Points, in no order, along strands that fork, close into loops and pass close to each other.
Two points are linked if the straight distance between their rows is under 40.4. Some points are linked to none.
q_208: -15 22 -24 8 -3 -5 -12 0 -1 -21 -2 9 10 -28 7 12 -1 0 -12 -11 0 -7 2 5 -14 -17 8 -16 -26 12 -1
q_151: 6 -20 18 6 -16 -15 -1 -32 -2 8 22 -2 -2 17 -21 2 9 0 10 -1 -4 5 -3 -9 0 1 -12 2 4 -8 3
q_584: 4 8 3 7 0 7 17 -19 -2 -6 6 -9 5 -2 -15 -11 22 -5 -9 -17 -17 18 27 -1 0 3 -3 14 -3 -25 5
q_988: -13 -6 9 1 15 18 25 26 -7 6 -23 -5 -5 12 8 -13 -1 6 2 -14 -7 1 -36 -8 6 -4 19 -11 23 2 3
q_318: 1 -9 -2 4 22 21 41 3 3 -4 -11 -4 -2 17 -5 -28 10 4 -14 -24 -14 3 -20 -8 3 -1 5 5 14 -10 5
q_869: -2 38 0 3 -31 -20 -16 -1 16 -15 11 -8 -20 -24 -1 14 -3 -1 -4 9 11 -5 37 13 -6 -5 3 -5 4 1 -3
q_522: 3 -4 -3 -19 7 -3 -35 -12 -13 0 16 26 7 -10 10 12 4 3 18 13 -2 -5 13 9 -7 14 -5 15 -34 12 20
q_620: -20 25 -15 -1 -13 -8 -17 3 -2 -18 0 10 4 -33 7 18 1 -1 -2 -3 1 -4 11 10 -15 -8 14 -16 -23 10 7
q_672: 15 3 -14 -13 14 4 -20 28 7 13 -22 0 -14 -6 22 -3 -15 -16 0 18 14 -8 16 12 22 11 -10 13 4 7 -22
q_828: 2 25 -1 14 -23 -12 7 -15 12 -14 7 -17 -10 -10 -14 1 9 -3 -19 -8 1 3 33 -1 -4 -12 -2 0 7 -18 -4
q_355: 17 6 0 0 3 -9 -21 -28 -2 -3 21 6 -2 -6 -5 0 15 -5 6 6 -5 -1 44 5 2 10 -15 24 -22 -12 6
q_35: 10 -8 -16 4 19 12 18 12 12 -2 -14 -4 -3 17 4 -19 -10 3 -18 -9 5 -10 -21 -8 6 -8 -5 -1 8 4 -15
q_363: -13 -13 14 7 -22 -15 0 -19 -3 -4 14 1 5 10 -19 12 5 5 3 -7 -3 3 -29 -15 -17 -13 5 -25 6 4 10
q_913: -25 6 13 -3 -11 0 7 12 -11 0 -9 0 7 -14 -4 11 4 3 11 -7 -11 14 -14 5 -13 4 20 -21 5 -1 18
q_811: -13 -21 12 -20 9 16 5 15 -25 13 -10 12 17 5 18 4 2 16 24 14 -15 7 -21 1 7 1 20 7 -2 11 27
q_534: -13 -6 2 9 -2 4 25 0 1 -9 -2 -1 6 7 -14 -4 -2 5 -10 -20 -9 2 -35 -11 -16 -11 11 -26 11 4 4
q_266: 0 -16 -18 -3 32 26 23 11 -6 -11 -18 5 10 17 14 -22 5 3 -16 -10 -15 -4 -34 -6 7 -19 12 2 -13 10 7
q_92: -8 -10 -10 -3 35 25 30 8 -12 -8 -17 4 11 10 9 -22 15 5 -11 -14 -24 6 -27 -4 6 -13 13 10 -9 3 13
q_40: 9 -7 7 4 7 8 19 -23 -5 3 7 -4 8 8 -15 -16 21 -5 3 -10 -20 18 19 -5 2 11 -8 22 0 -23 12
q_965: -3 -16 18 -11 -5 3 8 4 -11 11 5 7 9 14 -4 2 0 8 22 7 -11 13 -14 -5 -1 10 7 4 11 2 20
q_982: -19 -14 3 -15 27 21 -1 21 -25 16 -36 0 -1 0 25 1 4 -1 13 15 -16 7 -16 12 19 -2 21 13 1 12 17
q_578: 5 -4 -16 -9 10 -1 -34 1 0 0 13 22 6 -1 18 13 -13 6 9 13 9 -20 -5 -1 -7 1 -6 3 -29 21 2
q_339: 1 -19 -6 -10 20 21 9 22 -11 5 -19 2 4 19 14 -15 -11 6 7 8 -3 -10 -28 -8 18 -8 6 5 14 11 0
q_588: 6 5 3 8 -21 -26 -29 -29 7 -12 24 3 -12 -4 -12 15 3 3 -1 6 12 -15 17 -2 -11 -10 -11 -5 -10 0 -6
q_65: -5 -4 7 10 -14 -10 6 -25 -1 -9 9 -6 4 4 -21 2 15 0 -5 -13 -12 8 -1 -10 -14 -9 -2 -9 -1 -11 8
q_42: 19 -14 -9 13 7 -6 16 -34 10 2 18 -6 -1 21 -17 -21 7 0 -9 -5 3 -2 13 -9 9 0 -26 16 -3 -18 -9
q_429: -1 19 -12 -6 4 3 -14 14 0 -6 -8 5 -1 -22 13 14 0 -6 -7 3 3 -3 19 14 -2 4 1 1 -17 4 -7
q_50: 8 4 -2 -4 -8 -9 -26 7 10 1 12 9 -5 -3 7 11 -16 0 3 13 16 -13 7 6 -5 8 -7 -5 -4 10 -13
q_579: 2 -10 7 -8 -4 -3 -15 -14 -6 2 16 13 8 4 -2 8 4 2 12 5 -9 4 1 -2 -8 6 -5 3 -14 2 16
q_250: -20 13 -16 4 4 4 0 6 -7 -12 -12 4 16 -24 8 9 4 -1 -11 -12 -7 3 -10 2 -15 -14 15 -19 -20 6 5
q_955: -25 -7 -4 -6 32 24 6 22 -21 9 -40 -7 -1 -2 26 -3 7 0 -1 1 -15 7 -22 8 16 -7 24 7 2 11 10
q_342: 5 23 -9 1 -6 -4 -15 1 9 -10 6 2 -5 -15 4 10 -4 -4 -11 1 7 -8 27 8 -1 1 -5 4 -9 1 -13
q_798: 9 -4 -12 13 10 6 28 2 17 -6 -5 -7 -3 18 -6 -18 -7 3 -26 -18 7 -10 -22 -7 0 -6 -5 -8 14 -1 -16
q_286: -1 -1 5 12 10 15 40 8 6 -2 -13 -9 -6 13 -9 -24 3 3 -12 -25 -2 2 -21 -8 3 2 3 -5 27 -11 -7
q_241: -7 2 9 -8 7 8 3 0 -16 2 -4 3 10 -14 0 4 19 -4 9 -3 -20 20 9 12 -7 12 7 11 -14 -8 21
q_714: 5 28 -4 4 -20 -11 -11 6 16 -11 7 -6 -10 -15 -1 9 -9 -4 -9 7 14 -5 28 8 -1 -1 -3 -7 7 -3 -15
q_461: 12 -19 10 -18 5 5 5 2 -11 17 6 7 8 11 3 -9 3 -4 31 16 -8 8 9 -1 11 18 -6 29 6 -6 18
q_944: 15 -6 -24 -6 30 17 7 -1 -2 -3 -5 9 10 7 11 -18 6 -5 -12 -3 -7 -3 4 -4 6 -4 -12 22 -24 0 -4
q_223: 1 14 -3 10 -4 -1 14 -28 3 -18 7 -10 2 -9 -18 -7 26 -6 -15 -17 -18 16 27 -3 -7 -11 -1 7 -12 -21 5
q_673: -1 21 -11 -7 -2 -1 -23 30 12 -1 -15 1 -10 -22 19 19 -16 -5 -3 12 19 -12 11 20 5 1 4 -17 0 16 -22
q_13: -2 -11 6 -20 7 9 -14 24 -10 18 -12 8 2 -2 17 7 -5 1 20 19 2 4 -7 10 8 11 8 1 -1 11 10
q_376: 3 8 3 -11 11 10 1 13 -6 7 -14 -1 -3 -13 7 -2 8 -12 2 4 -5 11 24 17 8 15 -4 19 -4 -12 1
q_976: 18 2 -10 12 -2 -16 -13 -37 11 -7 22 -3 -8 9 -11 -2 4 -2 -13 -1 11 -16 26 -6 3 -9 -24 14 -14 -9 -12
q_875: -10 -6 21 5 -8 4 24 -11 -10 1 3 -5 7 9 -19 -3 12 5 8 -17 -18 17 -13 -8 -10 4 12 -6 16 -8 17
q_122: 8 -20 -7 0 15 15 17 17 5 5 -11 -3 -1 24 8 -19 -16 10 -5 2 9 -13 -35 -11 11 -9 1 0 18 10 -8
q_930: 22 -8 -9 13 4 -14 -1 -40 8 2 23 -4 -4 20 -16 -12 7 -4 -8 2 7 -10 23 -7 7 -2 -30 20 -9 -14 -10
q_6: -4 -9 -14 0 24 21 21 16 -4 -5 -20 0 5 15 11 -14 -5 7 -14 -11 -7 -9 -35 -8 3 -18 14 -12 1 15 1
q_699: -4 12 17 14 -31 -16 10 -6 10 -5 7 -22 -14 -6 -23 1 1 -2 -6 -4 7 12 10 -2 -4 -3 3 -9 27 -15 -8
q_259: -4 -6 15 4 10 19 30 21 -1 9 -16 -7 -9 17 1 -17 -3 6 0 -14 -3 3 -27 -8 11 4 9 -3 34 -6 -4
q_354: 7 -1 -1 16 -6 -5 19 -7 16 -6 5 -9 -5 14 -16 -10 -10 3 -23 -13 13 -3 -9 -9 -1 -4 -10 -9 17 -8 -20
q_825: 14 -8 15 -3 6 8 18 14 -1 18 -5 -8 -9 11 -2 -20 -6 -6 14 4 2 9 8 -4 17 23 -6 20 28 -17 -6
q_453: -16 -10 -1 0 20 20 21 21 -9 2 -23 -4 3 11 15 -9 -1 7 -4 -9 -10 -7 -41 -7 5 -17 21 -15 12 13 7
q_566: -13 5 -6 0 8 10 3 30 2 4 -22 -5 -1 -3 15 5 -15 1 -6 -4 6 -7 -25 0 -1 -7 12 -23 9 14 -13
q_481: 17 5 -22 -2 21 4 -17 -19 -3 -7 16 15 6 -5 8 -7 10 -6 -4 1 -2 -9 29 2 1 3 -17 26 -38 -2 0
q_864: 6 -9 19 0 -8 -4 9 -25 -6 8 12 -5 5 10 -19 -6 17 -1 10 -4 -18 17 16 -4 0 12 -5 12 6 -19 15
q_775: -26 1 11 -9 -13 -1 -4 19 -13 5 -10 4 13 -20 5 18 0 5 19 2 -5 9 -16 9 -11 5 21 -27 -1 11 21
q_414: -7 21 -8 13 -11 -2 16 15 15 -11 -11 -13 -4 -11 -3 1 -13 1 -21 -15 11 -8 -9 -4 -5 -10 7 -25 21 2 -22
q_740: 20 -5 4 2 -3 -10 -12 -32 1 6 24 0 -2 6 -12 -4 9 -6 10 8 -4 -2 34 -1 6 11 -21 22 -11 -16 5
q_383: -8 -3 14 -14 3 7 -1 29 -7 16 -19 -2 -5 -6 11 5 -4 -3 16 13 -2 7 -6 12 9 15 10 -5 13 4 5
q_467: 9 -1 4 0 -14 -19 -39 -20 8 -2 26 9 -11 2 -7 16 -7 2 9 13 17 -18 8 -2 -10 3 -10 -2 -11 9 -3
q_792: -26 9 -5 2 10 11 15 16 -14 -6 -21 -1 13 -24 8 5 9 -5 -7 -16 -14 9 -14 5 -10 -7 20 -13 -11 2 10
q_244: 3 -4 -10 2 25 17 29 0 0 -6 -11 0 6 8 -1 -23 11 -2 -17 -18 -12 6 -7 -4 1 -5 1 9 -5 -9 -1
q_76: -7 17 -9 13 -23 -16 -7 -8 12 -17 10 -5 -6 -9 -10 13 -7 2 -14 -6 10 -8 0 -5 -12 -14 1 -20 1 5 -12
q_430: 1 -2 -14 -8 8 5 -24 12 0 0 4 15 5 -4 17 14 -12 6 4 10 9 -12 -14 -1 -8 -3 1 -10 -18 22 -2
q_182: -16 15 14 2 -24 -9 -1 18 7 -1 -2 -8 -5 -18 -7 14 -9 -1 6 1 7 6 -6 5 -8 1 14 -30 20 0 -3
q_616: -8 -3 -12 5 -1 -1 0 -5 0 -12 6 8 10 1 -6 7 -2 4 -10 -10 -2 -3 -20 -9 -17 -15 2 -19 -13 11 3
q_927: 15 -21 13 5 -5 -12 3 -24 2 15 21 -3 -2 20 -16 -9 1 -4 14 9 1 5 7 -7 9 11 -20 17 8 -11 -1
q_917: 1 5 19 -2 2 13 21 8 -6 5 -9 -11 -3 -4 -10 -10 12 -7 4 -9 -13 19 17 3 4 18 3 14 16 -23 6
q_943: -12 -4 11 11 -3 4 32 -5 -2 -6 -3 -7 3 8 -19 -8 7 3 -8 -22 -13 10 -22 -10 -9 -4 9 -15 16 -7 7
q_401: 11 -21 -4 10 -2 -15 -9 -38 3 -2 24 8 -1 23 -15 4 3 4 -5 -1 5 -11 -10 -13 -4 -9 -18 3 -16 5 -2
q_139: 18 9 5 1 -2 -5 -3 6 11 3 6 -6 -9 -1 -3 -4 -8 -8 -4 6 14 -1 27 6 8 14 -13 11 11 -12 -17
q_606: 1 -12 -1 5 2 -1 12 -28 0 -7 13 2 8 13 -14 -5 14 0 -8 -12 -13 4 -7 -10 -9 -9 -5 -1 -9 -5 9
q_38: -8 11 15 11 -25 -10 5 8 8 -2 2 -14 -7 -10 -16 5 -7 -3 -3 -4 7 9 2 0 -7 0 8 -19 25 -10 -8
q_59: -8 -18 15 -13 2 12 13 12 -16 11 -4 9 12 13 9 1 -3 16 21 6 -13 7 -28 -7 0 0 16 -2 11 11 20
q_442: -1 -1 -10 4 -3 -12 -28 -24 3 -12 19 15 2 1 -3 16 0 4 -2 -2 5 -14 -4 -6 -15 -7 -6 -5 -22 12 1
q_73: -34 26 -6 2 -10 -1 0 18 -9 -9 -22 -3 4 -45 12 15 0 -7 -1 -3 -5 7 3 17 -9 -5 24 -23 -12 4 7
q_398: 0 5 -25 8 34 20 23 14 7 -10 -34 -5 0 4 16 -20 5 -3 -29 -20 -6 -5 -15 0 8 -15 5 0 -4 6 -15
q_679: 5 -14 21 -9 2 8 15 20 -2 18 -7 -4 -6 15 0 -17 -7 0 20 9 2 7 -11 -4 15 16 2 13 33 -7 0
q_702: -13 -10 -1 13 -14 -11 12 -17 2 -12 7 -2 4 10 -21 4 1 4 -11 -17 -2 0 -33 -12 -17 -18 4 -27 5 6 3
q_7: -14 -12 5 -6 -9 -1 -10 2 -7 2 8 12 14 1 3 16 -2 11 12 3 -6 2 -27 -6 -15 -3 12 -20 -8 17 18
q_419: -1 29 0 10 -33 -22 -9 -16 11 -17 12 -12 -14 -15 -11 11 5 -2 -12 -1 6 0 33 3 -6 -13 1 -4 2 -8 -2
q_53: 22 -10 6 5 -4 -12 -3 -21 8 14 23 -6 -4 12 -16 -11 2 -7 9 11 7 -1 27 -1 13 15 -24 22 7 -19 -5
q_983: 5 8 -3 13 -11 -11 -1 -42 3 -14 15 -10 -3 -4 -17 -1 28 -4 -11 -11 -12 5 29 -6 -6 -15 -5 6 -16 -20 4
q_340: 9 8 -13 -6 13 -1 -29 -21 -7 -11 16 19 7 -13 7 7 10 -2 2 1 -5 -6 28 7 -7 6 -9 23 -42 3 8
q_188: 14 -20 -7 -12 16 14 6 5 -7 10 0 6 6 19 10 -17 -6 -1 10 14 1 -4 -7 -11 12 4 -9 23 1 -1 5
q_316: 8 16 -11 -10 6 -1 -20 32 13 6 -21 -3 -12 -9 21 7 -16 -10 -2 16 18 -10 15 18 14 8 -5 -4 7 11 -27
q_835: -39 16 -6 0 3 5 9 19 -13 -3 -31 -4 10 -37 14 11 3 -9 -3 -12 -9 7 -14 10 -7 -8 26 -22 -14 6 7
q_666: 6 -19 24 -9 -11 -5 4 -9 -7 14 16 6 4 13 -9 2 4 4 27 11 -10 14 0 -1 1 13 -1 12 13 -3 16
q_238: 2 -21 -4 -14 15 14 -6 28 -6 11 -17 2 1 16 23 -9 -20 5 12 22 3 -10 -23 -7 21 -5 8 6 13 18 -3
q_236: -5 10 13 -27 -3 3 -17 23 -5 12 -18 0 -9 -21 15 10 2 -9 23 22 7 10 16 39 10 23 3 0 1 5 9
q_336: 8 9 9 8 -4 1 18 5 11 1 -1 -15 -10 0 -12 -11 -4 -1 -11 -11 6 6 10 -2 4 8 -5 2 23 -17 -15
q_221: 17 9 -1 7 1 -1 13 4 15 3 1 -12 -8 6 -7 -14 -9 -4 -14 -4 12 -1 21 -2 10 10 -14 12 19 -19 -23
q_936: 0 11 4 7 4 12 20 8 0 -1 -10 -11 -4 -4 -8 -11 6 -3 -11 -15 -6 9 9 -2 2 6 0 4 16 -17 -4
q_933: 13 3 12 -3 6 8 15 10 0 10 -9 -11 -7 0 -3 -15 2 -8 3 1 -3 11 24 4 12 21 -7 20 18 -21 -5
q_377: 11 -10 -4 13 7 2 25 -23 12 0 7 -9 -1 23 -19 -21 5 0 -16 -12 2 2 3 -8 5 1 -18 9 9 -18 -8
q_790: -7 -11 8 -3 -9 -6 -7 -21 -10 -3 13 9 15 3 -10 11 16 4 8 -5 -15 9 -11 -7 -14 -3 2 -7 -12 0 24
q_991: 0 17 -8 20 -19 -15 9 3 22 -15 2 -15 -8 -2 -10 1 -16 3 -27 -13 20 -6 -4 -4 -4 -13 -4 -17 19 -1 -27
q_543: -15 12 -21 9 31 19 18 22 -2 -5 -42 -10 -1 -10 16 -10 5 -9 -26 -23 -8 -1 -15 4 8 -16 14 -8 0 6 -12
q_331: 10 -24 10 0 -12 -18 -14 -9 6 12 25 6 -1 20 -5 4 -16 5 16 19 16 -4 -17 -7 1 6 -12 1 7 9 -7
q_231: 16 -10 -9 11 -3 -19 -20 -35 7 -5 25 7 -6 16 -11 5 -2 2 -7 2 14 -22 6 -9 -4 -8 -22 4 -18 4 -13
q_576: 7 -3 4 -21 8 2 -25 -5 -13 7 10 16 3 -11 9 6 7 -6 23 18 -5 5 26 20 3 22 -7 23 -29 2 20
q_424: 17 24 -15 11 -11 -15 -21 -10 20 -11 17 -1 -13 -4 3 7 -14 2 -17 6 23 -23 30 2 4 -3 -18 9 -3 2 -27
q_499: -8 18 -9 -7 3 3 -12 24 0 0 -17 2 -1 -23 18 17 -7 -6 -2 5 6 -3 6 17 0 3 7 -13 -8 10 -8
q_931: 3 -22 19 2 -11 -7 9 -9 -2 11 16 0 1 23 -13 -4 -5 6 13 5 4 8 -20 -9 3 6 -4 2 21 -2 -1
q_169: 17 26 -19 16 -9 -13 -5 -12 24 -14 11 -8 -9 -2 -1 0 -9 1 -29 -2 17 -15 30 -1 6 -7 -19 7 0 -5 -28
q_898: -32 27 -11 3 -17 -9 -11 6 -7 -18 -8 8 7 -48 8 19 4 0 1 -2 -4 3 8 19 -14 -6 19 -18 -25 7 16
q_457: 4 4 13 18 -29 -26 1 -21 10 -2 17 -20 -15 4 -22 6 2 -2 -9 0 12 2 11 -4 -1 -9 -8 -7 15 -12 -14
q_859: 13 -17 8 8 -12 -20 -10 -19 7 9 26 1 -6 17 -13 2 -10 2 5 11 17 -5 -5 -9 2 3 -19 2 6 1 -12
q_950: -17 -3 12 -17 -10 0 -16 17 -10 8 -3 9 8 -12 10 20 -3 6 21 13 1 7 -12 14 -9 10 16 -19 -5 13 19
q_906: -6 11 -3 19 -28 -22 -1 -4 16 -13 10 -11 -10 -1 -12 11 -14 3 -16 -6 18 -6 -12 -8 -12 -16 -1 -26 14 4 -20
q_120: 8 -26 20 -1 -15 -15 -2 -4 3 17 20 3 -2 22 -5 -4 -14 3 22 18 14 3 -19 -7 5 11 -7 7 24 3 -6
q_531: 2 -5 -8 -7 1 -10 -39 -16 -2 -4 21 23 3 0 6 17 -4 9 12 9 5 -16 -3 -2 -13 2 -5 -3 -29 18 10
q_379: 10 -4 9 15 -19 -21 -9 -19 12 0 22 -9 -11 9 -17 3 -7 0 -3 7 19 -2 8 -4 1 -1 -17 -3 10 -5 -20
q_372: -20 -1 -9 -4 23 18 1 28 -14 10 -35 -6 1 -6 22 4 -2 -4 -1 1 -9 2 -20 8 9 -5 21 -7 -1 15 1
q_521: 1 32 -7 9 -19 -6 6 12 16 -12 -3 -13 -10 -16 -3 1 -7 -3 -18 -5 12 0 23 3 0 -3 1 -5 13 -8 -21
q_135: 11 -23 19 -12 -7 -1 3 2 -5 21 14 6 2 17 -2 -9 -4 0 33 18 -3 8 0 -2 9 17 -4 18 18 -4 12
q_785: 0 0 -7 -2 23 16 15 14 -8 -1 -21 -1 6 1 9 -11 8 -2 -10 -11 -10 6 -5 0 2 -2 3 7 -6 -3 0
q_559: 20 -3 -28 -4 31 13 -5 -11 -1 -4 5 14 9 4 15 -17 7 -6 -8 0 -2 -7 16 -4 7 -2 -18 32 -35 -3 -3
q_655: -2 37 -9 13 -18 -5 19 2 12 -19 -7 -16 -9 -17 -5 -1 1 -5 -24 -9 0 6 31 3 0 -10 3 -1 11 -15 -11
q_257: -20 0 2 -23 13 7 -23 16 -18 15 -22 13 5 -27 23 19 11 2 17 20 -3 7 -4 31 0 10 14 3 -26 14 24
q_9: 8 -8 2 -15 9 3 -13 -7 -13 7 8 13 10 -5 5 1 12 -3 18 8 -12 10 18 7 1 17 -6 24 -22 -3 21
q_341: -24 12 -7 -4 -7 -1 -15 26 0 2 -13 4 7 -30 17 25 -15 0 5 4 9 -6 -16 11 -8 -3 18 -34 -8 21 1
q_793: 7 11 -21 7 21 15 20 13 12 -8 -24 -6 -1 5 7 -16 -3 -4 -28 -17 5 -9 -6 -1 6 -9 -4 -2 3 3 -20
q_200: -7 2 14 -5 -3 5 0 29 -1 11 -13 -5 -4 -4 6 5 -12 1 9 3 3 4 -12 5 -1 8 9 -13 18 5 -6
q_508: 18 -4 12 -4 -7 -9 -11 -5 8 11 17 -2 -6 2 -7 -4 -6 -8 13 14 8 1 22 5 7 20 -16 12 10 -11 -3
q_27: -12 -8 -2 -12 3 4 -19 6 -12 4 6 18 14 -3 11 17 -2 13 16 8 -4 -2 -18 -2 -13 0 10 -10 -21 19 21
q_652: 8 -23 -5 4 4 -6 1 -39 -2 -6 20 11 10 23 -13 -3 11 3 -5 -9 -8 -4 -14 -14 -6 -11 -14 2 -21 3 11
q_26: -16 -3 18 5 -26 -14 -1 -15 -2 -6 8 -6 2 -5 -23 10 10 1 4 -7 -10 11 -8 -8 -15 -9 8 -20 7 -6 15
q_517: 1 -8 -5 -15 17 15 -10 20 -11 9 -15 7 2 0 20 2 -6 -3 8 14 0 -4 -6 1 10 3 5 8 -7 10 3
q_767: -1 -4 4 -2 -3 3 5 3 -3 3 4 2 5 4 -6 1 -2 3 2 -4 -3 7 -13 -6 -8 2 3 -7 4 0 2
q_821: -11 -9 9 2 -20 -17 -19 -30 -8 -10 15 9 9 -3 -15 15 19 5 6 -5 -10 1 -9 -10 -19 -12 1 -15 -18 2 21
q_497: -18 -4 -1 -17 -3 0 -25 14 -10 7 -2 16 13 -16 17 22 -3 10 18 12 1 1 -14 10 -11 5 15 -20 -21 22 22
q_170: 11 11 -3 7 1 -1 9 25 19 4 -14 -11 -11 3 5 -8 -17 0 -17 -5 17 -8 1 -3 9 2 -4 -4 25 -4 -34
q_736: -3 -6 3 -9 23 20 13 19 -15 8 -26 -2 0 5 13 -9 6 -1 4 0 -10 7 -8 1 12 3 9 12 7 -1 3
q_603: -16 0 16 0 -6 4 16 2 -13 1 -5 -2 11 -8 -11 2 12 3 8 -13 -20 20 -9 -2 -11 4 14 -10 8 -7 20
q_610: 14 19 -13 6 -4 -10 -24 -15 12 -12 16 5 -6 -5 -1 8 -4 -3 -10 2 13 -16 30 3 -2 -3 -13 9 -15 0 -13
q_124: 9 11 8 11 -27 -27 -18 -36 10 -10 21 -12 -20 -2 -15 9 11 2 -4 5 8 -12 33 -3 0 -15 -11 2 -7 -11 -5
q_808: 10 11 -11 18 -5 -4 27 -10 22 -11 -2 -17 -7 10 -14 -16 -4 2 -37 -20 10 -4 8 -3 3 -8 -11 -1 15 -16 -23
q_324: -2 5 17 -10 -20 -11 -23 -3 -2 -1 14 1 -1 -11 -8 15 4 -1 18 11 0 8 15 17 -8 13 0 -7 -3 -1 16
q_801: 5 -11 25 6 -21 -15 3 -25 0 8 17 -9 -3 8 -23 3 12 -1 11 -1 -10 14 13 -4 -3 5 -6 3 10 -16 8
q_152: 12 -16 -16 -16 26 16 -7 13 -10 9 -12 9 5 8 23 -11 -3 -4 8 16 0 -5 0 -3 15 1 -5 24 -12 8 2
q_129: 12 -17 3 -15 6 2 -6 -12 -11 12 15 13 12 10 1 -3 5 -5 25 15 -9 6 11 -2 4 15 -9 29 -10 -2 20
q_781: 0 12 -13 8 -9 -10 -20 -10 6 -14 13 7 0 -10 -1 15 -5 2 -11 -4 7 -14 3 -3 -12 -9 -4 -11 -12 10 -6
q_780: 9 -14 8 9 -1 -1 20 -13 3 5 10 -4 1 21 -17 -14 -2 3 -2 -7 -1 4 -11 -11 2 3 -9 6 16 -9 -1
q_46: 20 5 -2 -9 6 2 -13 19 10 8 -3 0 -9 -1 9 -5 -13 -10 4 14 15 -7 21 8 15 15 -15 12 5 -2 -16
q_97: -25 11 -13 5 27 17 10 24 -7 4 -46 -12 -3 -12 21 1 1 -9 -15 -12 -7 1 -16 8 8 -11 20 -9 1 12 -9
q_653: -10 13 -10 9 2 5 13 21 9 -7 -17 -7 2 -6 5 0 -10 -2 -16 -15 5 -7 -20 -2 -6 -12 10 -26 9 8 -15
q_249: -7 -2 -10 -5 8 6 -11 25 -1 8 -12 4 6 -2 19 11 -18 6 2 8 8 -11 -22 -2 -2 -8 9 -19 -7 20 -5
q_94: 3 -19 19 -12 -2 7 8 21 -7 19 -4 3 -3 17 8 -8 -15 7 24 18 3 1 -23 -6 13 7 7 6 29 5 2
q_272: -15 -16 7 -18 18 17 7 12 -26 8 -18 9 16 -2 19 0 14 10 15 6 -21 14 -19 4 5 -2 20 10 -13 8 26
q_530: 5 16 0 16 -24 -22 -9 -40 6 -17 17 -11 -14 -6 -13 8 23 -2 -9 -5 0 -7 35 -6 -4 -20 -6 6 -15 -14 2
q_916: 4 -24 7 -21 5 10 -3 24 -12 17 -5 8 4 16 18 -5 -12 7 28 25 2 -3 -19 -5 16 3 8 12 15 11 8
q_707: 16 22 -16 17 -7 -6 15 -6 23 -10 1 -15 -8 4 -8 -11 -6 2 -33 -11 15 -7 21 -3 7 -6 -15 5 12 -13 -30
q_147: 12 -14 1 -3 8 8 17 0 -2 9 3 0 4 18 -5 -16 -2 2 6 1 -2 2 -5 -9 7 8 -8 16 12 -5 3
q_220: -6 11 8 1 -14 -4 -4 27 12 3 -7 -8 -8 -12 0 10 -16 -3 3 3 15 0 -8 5 -3 4 9 -25 22 6 -18
q_262: 13 -8 0 1 -9 -17 -33 -6 11 2 26 11 -8 4 0 8 -18 0 9 16 22 -17 3 1 -2 7 -14 1 -1 13 -13
q_960: 7 -5 2 -7 -3 -3 -20 -3 -2 4 15 11 1 2 0 8 -6 -2 12 12 5 -4 6 2 -3 11 -7 4 -7 3 3
q_62: -6 -13 0 -16 25 20 7 15 -24 10 -24 5 7 0 19 -6 9 0 11 11 -16 12 -10 5 11 3 14 22 -10 5 17
q_636: 9 11 -2 -3 1 -10 -32 -27 -4 -11 20 13 -3 -12 -2 8 15 -2 5 4 -2 -8 40 10 -7 5 -10 20 -32 -4 9

How many points has the smallest loop of links through each point below? Write - if it is on no loop.
q_442 | 12
q_655 | 6
q_59 | -
q_931 | 18
q_673 | 28
q_401 | -
q_898 | 7

A piece is all that can be reached along the links. How many separate loops has the piece of each point below (a circle has one, a figure eight two, a Y none), and how many tips (points with one link)?
q_530 | loops 2, tips 4
q_906 | loops 1, tips 0
q_699 | loops 1, tips 1
q_898 | loops 1, tips 0

A fork is a point with three links, a tip a point with one. Leave the first point through the second and follow the links. Name the first fork or tip that comes.
q_220, q_200 | q_780
q_588, q_467 | q_821
q_652, q_606 | q_7
q_821, q_790 | q_53
q_221, q_336 | q_35
q_522, q_576 | q_62
q_785, q_244 | q_92
q_965, q_666 | q_522
q_35, q_798 | q_342
q_679, q_825 | q_139

Name the points in between on the shortest way along the links from the first point to the second, in order.
q_584, q_579 | q_223 q_983 q_530 q_124 q_588 q_467 q_262 q_50 q_960
q_457, q_188 | q_379 q_859 q_331 q_120 q_931 q_780 q_147
q_702, q_231 | q_363 q_26 q_65 q_606 q_652 q_401
